A landscape with many valleys, sampled at points; each row gives a point and its height.
A ball rolls from a point to the lowest of its 6 nearest points, and stops where none of them is lower. Distance is the straight distance between rows; heights are no part of it.
sapat h=297: [ 25 -40   7 -32  -2 -16 -19  31 -33  55 -41   8 -40  11   2  -8  -4 -33
  17  -3]
Zabi h=324: [ -7  10  44  18 -12   7  19  39  -6   1  25  -8 -32  27 -15 -28   7   7
 -53   3]
kava h=246: [-20 -12 -12  33  -5   3  54 -55  12 -74  36  -2  47  12 -15   2  24  62
  17   1]
sut h=862: [ 31 -26 -32  12  14  50 -17 -19 -32 -40 -17 -21  45   9  26  26 -12  19
  54   2]
mip h=205: [ 28   0 -28 -16   3  35 -11 -43  -9  18 -10  20  55 -18 -16  18 -18   3
  67  14]
golok h=500: [-23  -9   4 -12 -10 -46 -47  44 -17   4 -16 -11 -41   4  22   6  -7 -33
   7 -16]
Gabi h=534: [ 15  11 -10  25   4 -12 -22   6  -4 -28   2 -12  -3  10  20  13   4   4
  13  12]
tebe h=341: [ 45 -23   0 -32  -6   4 -22  29 -26  40 -47  13 -34  -1   6   5 -10 -44
  19   3]
Bivar h=623: [ 25  -1  15  23  12 -10  13   6   7 -18  14  10  -1  12   6  -8  37  34
   5  10]
kopu h=595: [  6  12 -17  15  23  22  12 -19  -7 -23  13   1  45   3  -5   9   4  64
  47  -1]
Kagez h=450: [ 40 -63   8 -40  -9   3 -16  30 -30  27 -61   5 -38  -5  12   3 -13 -37
   8  16]
Limab h=547: [ 16  26  35 -14  15 -12   5  44 -33  75 -16  21 -24   7  -9 -39   7  -8
 -17   8]
mipo h=411: [ -8   3  31   5  -2 -38 -18  36 -15  -6 -13  -7 -36   3  10  -1  -3 -25
 -17 -30]
Sego h=695: [ 33 -21 -28 -19   2  45   9 -16   2  17 -17   8  22 -15 -11   2 -13   4
  40  14]
div h=390: [ 38  -4 -14 -32   5   4 -11  15 -27  58 -18  33 -18  -4  -1  -6   3 -15
  21  18]
nes h=787: [ 20  34 -11  -7  -6  47 -11 -50  -5   7   9  21  65 -20 -15  28  -5  68
  53  11]
Pugot h=347: [-70  10  27  20   3 -20 -11  25   5 -19  23 -13 -27   5   1 -22 -31 -33
 -58  -9]
gel h=312: [-49   5  25  22  -6   0  52 -16  21 -51  36 -27  -4  10  12 -12  16  12
 -45 -22]
peb h=248: [  2  20  16  14   1  13  51 -29  16 -25  25   4   9  -3 -34 -31  23  56
 -35  -3]
Zave h=414: [-83  24  16  27  14 -21 -20  52   9 -22  36 -37 -58  -2   3 -16 -41 -51
 -49 -20]
Poroz h=220: [-15  10   7  27  -7   6  41 -19  30 -60  30 -15  27  -1   2  -5  19  43
 -15  -8]
reve h=506: [-17 -19 -20  35  -7 -28  -4 -29  24 -72  11 -21  27   0  29  20  -2  10
  13  -5]
kom h=722: [ 15  41  -1 -19   2  10  17  -4  10  64   8  57  22 -16 -27 -23   9  30
  -7  13]
mil h=71: [-18  14   4  25 -23   8  59 -52   7 -58  51   3  32  -5 -45   1  23  50
 -34 -12]
Tizir h=393: [-31  18  20  14   5 -29 -35  46 -19   5  -9 -27 -39  18  -5 -18 -12 -45
 -47 -26]
mef h=568: [ 16  -6  -4  15   1 -43 -32  16  -2 -18 -18  -2 -29  21  22   4  12 -15
   0 -17]
tifa h=65: [ 35 -37  -7 -46  14 -12  -3  37  -8  69 -28  23 -20  -5  11 -22  -5 -38
  20   8]
liba h=400: [-82  42   9  18  10 -24   2  28   5 -30  33 -32 -34  -3  13 -16 -36 -33
 -30 -23]
timal h=401: [-49  -5   0  15   1 -31  -7   8  11 -42  17 -22 -16   5  15  12  10  -9
   1 -15]
Kego h=418: [-10   0  45  -1 -14  -9   9  59 -16  21 -10 -23 -19  12 -17 -57   7 -14
 -43 -17]
Geko h=552: [ 18  18  25 -14  -4  15  25  24  -6  51   3  27 -12 -10  -8 -33  28  13
 -18   4]
kizo h=557: [ -8  -8  -4   4  15 -39 -52  24 -18 -11 -24  -5 -29   7  43  23   4 -30
  -1   6]
fati h=211: [ 40   3  -8   5  27  15   8  -2  -2   3   4  13  38   5  -8   4  18  36
  29 -14]
bodi h=488: [ 13  30  25 -13   4  -4   8  31 -16  45  -1  32 -15 -11 -32 -36  18  13
 -54   6]
Nafib h=477: [ 28  -2  16 -13   2 -14   2  26 -20  24 -12   6 -25  12  15 -17  19  10
  -1 -20]
dif h=659: [  4  -8 -27  26   5  -7   3  -8  14 -68  12 -24  30  10  24   9  18  22
  42   3]
logu h=294: [ 20 -16  -3 -52   0 -12  -9   9   5 112 -13  46 -19 -12 -21 -20 -23 -49
  15  33]
lupib h=572: [ 38 -40 -31 -18   0  37 -13 -20 -14 -18 -58  11  -7  -7  26  23 -18 -27
  29  11]
mut h=334: [-38  10   4  22  -5 -20  10  -1  30 -46  32 -19 -17   4  -1 -17  13   5
 -45 -12]
Galof h=713: [ 40 -40 -33 -12   8  34  -5 -27 -19   5 -46   6  22   3  14  17 -16  13
  49  13]
kib h=415: [-89  30   3   6 -14 -19   0  14  -1 -33  46 -36 -29 -13  12   2 -28 -39
 -37  -6]
Reg h=463: [ -1 -17 -26 -33  -6  34 -15 -44   0  72 -23  12  60 -13 -29  21 -25  -8
  36  37]
binez h=329: [ -6   9  21  17  -5 -14  26   0  18  -9  10 -28  -1   3 -10  -4  23  16
 -58  -1]
Mezo h=621: [ 33   1 -10 -29   7  10  13   0  -5  53   4  35   1 -10 -16  -9  22  11
  14  25]
nus h=614: [-25   8 -27  23  12 -22 -19 -22  36 -81  32 -32   5  12  38  41 -19  -6
  20  -7]
sosiv h=501: [ 48 -39  -9 -31  -3  19  -9   3 -22  37 -50   5 -15  -6   1  12 -17 -39
  31  12]
Kive h=454: [  6  -4  -7 -40 -20  13 -25 -23  29  97 -21  34  36  -8 -30   4 -22 -10
  27  45]
dezo h=126: [ 20 -20 -10 -30   6  24 -14 -28   4  70 -30  44  32  -4 -30  16  -8  -3
  42  27]
Vusa h=527: [ 26 -19 -39 -40   1  43  -9 -43  -1  64 -24   8  16 -13 -27   3 -31   4
  58  24]
sege h=569: [-55  13  61  -2  -8   5  12  41  13 -21  25 -19 -26  15 -42 -39 -43 -35
 -55  -5]
Perok h=550: [ 20  25  -5 -26  -4  16 -10 -17   9  77  -8  51  38 -20 -38   5 -15   6
  34  19]
toka h=691: [ 34 -59 -49  -5 -10  59 -11 -17 -24 -15 -78 -23  19 -17  21  36  -7 -34
  52  18]
bon h=376: [-14   7  41  16  -6   9  42 -20   0   0  45 -24  -6  24 -35 -21   8  22
 -64   1]
vak h=499: [ 10  27 -13   6  -5   3  30  -8   0   6  16  20  35   7 -35  -5  28  54
  -2  21]
Letep h=617: [ 16  20  15  -5  12   5   5   8  -5  19  13  24   6 -20  -9 -21  28  14
 -10  15]
mono h=634: [ 45 -16  -8 -21   9  10   5  -2  -5  38 -17  24   4   5   0   3   7  -8
  37   1]
Rogik h=688: [ 26 -34 -52  -5  -7  74   9 -54 -27  16 -33  -3  42 -15  18  21 -35  -1
  65   6]
Tisa h=436: [-73  28  -8  23  -4 -42   0 -25  18 -57  56 -26   0 -39  49  28 -12  -9
 -21 -29]
vodo h=652: [ 13 -14 -14  28   5 -21 -27 -26  23 -65  -6  -1  11   1  42  30  13   9
  42   1]
luv h=416: [-15  13  15 -23   6 -39 -42  73 -30  23 -27 -12 -52   3   2  -8  -5 -59
 -10 -42]
venu h=666: [ 24  33 -29 -23  -9  37 -21 -38   8  48 -20  38  69 -27 -23  26 -10  31
  43  24]
nogik h=482: [-87  14  50   9  -9 -12   4  61  19 -27  26 -24 -41  -2 -34 -16 -49 -57
 -60 -20]
zuvi h=422: [  7   2 -24  21   0  22  17 -31   1 -44  24  13  57   1 -19  20  24  73
  19  10]
lib h=462: [-13  -8   8  15  -5 -33  -2   6  11 -32  20 -23  -7   5  29  14  32  19
 -12  -6]
goget h=172: [ 17   9  30  -2  -1 -29 -23  57 -18  18 -36   1 -30  33  14 -15  12 -27
 -24 -15]
geba h=350: [-60  17  40  26  -2 -17  -9  51   5 -17   9 -24 -27   2   2 -30 -25 -35
 -56 -10]
vek h=206: [-36   8  -4  38 -15   1  46 -61  22 -87  49 -27  34 -16   5   0  15  41
  -4 -13]
fivaf h=638: [ 16  -1 -16   7   9 -14   7 -11  14  -8  -7 -14  -2  25  11 -10  23  27
   2   0]
Sav h=331: [-20   0   3  29 -10 -26  11 -28  37 -57  36 -35  -4  -1  12  12   4  12
 -30 -25]
tuza h=573: [ 40   3   7 -26   0 -11  -3  24   2  66   0  38  14 -13 -10 -14   5  -8
   5   1]
sina h=429: [-12   9  50   5   5  15  47  -9  -7   1  65  -8 -29   8 -49 -33  -2  23
 -84  11]
Vev h=188: [ 34  17 -11   2  -2   9   6   6  17  15   3  24  16  13 -12   5  25  32
  17  17]
mor h=698: [ 46 -31 -36  -2  16  29 -41 -17  -5 -16 -53   1   7 -10  34  37 -19 -16
  34  -5]
kun h=176: [-14  17  44  22  -6 -20  12  28  15  -6  17  -7 -18   6   1 -18  31  17
 -33 -18]
gemo h=407: [  3  54  31   6   2  20  25  -4   5  23  14  19  -7  -5 -33 -29  24  39
 -65  12]
ref h=102: [-50  17  19  20   6 -27 -16  23  -2 -36   9 -35 -40   5  25  -4  -9 -29
 -44 -29]
Paka h=455: [ 31   1  24   2 -14   0   2  13  -5 -11  -6   9 -14  17  -2 -11  40  12
 -12  -4]
fote h=96: [ 17 -29  -9 -15   2 -15 -31   5 -15 -11 -50  13 -24  -2  22  29  -2 -45
  21 -19]
muv h=173: [-68  18  32  13   5 -27  29   4  16 -33  38 -13 -14   8   0  -8 -22 -16
 -49 -35]
Kos h=591: [ 34   2 -25  12   2  -3  28 -19  -5 -33  12   7  25   9  -9  -6  29  53
  20   4]
tibo h=491: [ 21 -16 -14  -1   3   3 -30  22  -2  -7 -42  -3 -25   9  36  27  10 -37
  16  -5]
fogaz h=133: [ 14 -11 -22  -2  -3  -7 -39  16   4 -26 -15  -8  -4  14  30  17  -3 -13
  27   8]
Nenup h=480: [ 39 -30 -22 -45  16  23  -1 -19  -5  76 -29  34  -6  -9 -25  16 -22 -20
  38  19]
dutil h=538: [-34   7 -35  16  -4 -35 -11 -16   8 -53  34 -37 -16  -7  43  43  -4 -15
   2   0]
losoz h=600: [ 24 -18 -47  -8  -6  66  -4 -79 -19  69 -34   9  46 -16  -4  17 -36  15
  48  17]
kubi h=335: [-58  -2 -17  24 -22 -32  20 -47  43 -73  57 -43  19 -12  20  27  14   1
 -13 -15]

Call two points neighbours if one is among the 6 nearest of the other. Go from one point of each pair to the other, from neighbour to neighbour, staying as low as possible. Name the highest point that can't be avoided.
kun and tifa => luv
mil and goget => Tizir
tifa and fote => tebe
mil and Vev => zuvi
mil and kun => binez
mil and ref => gel
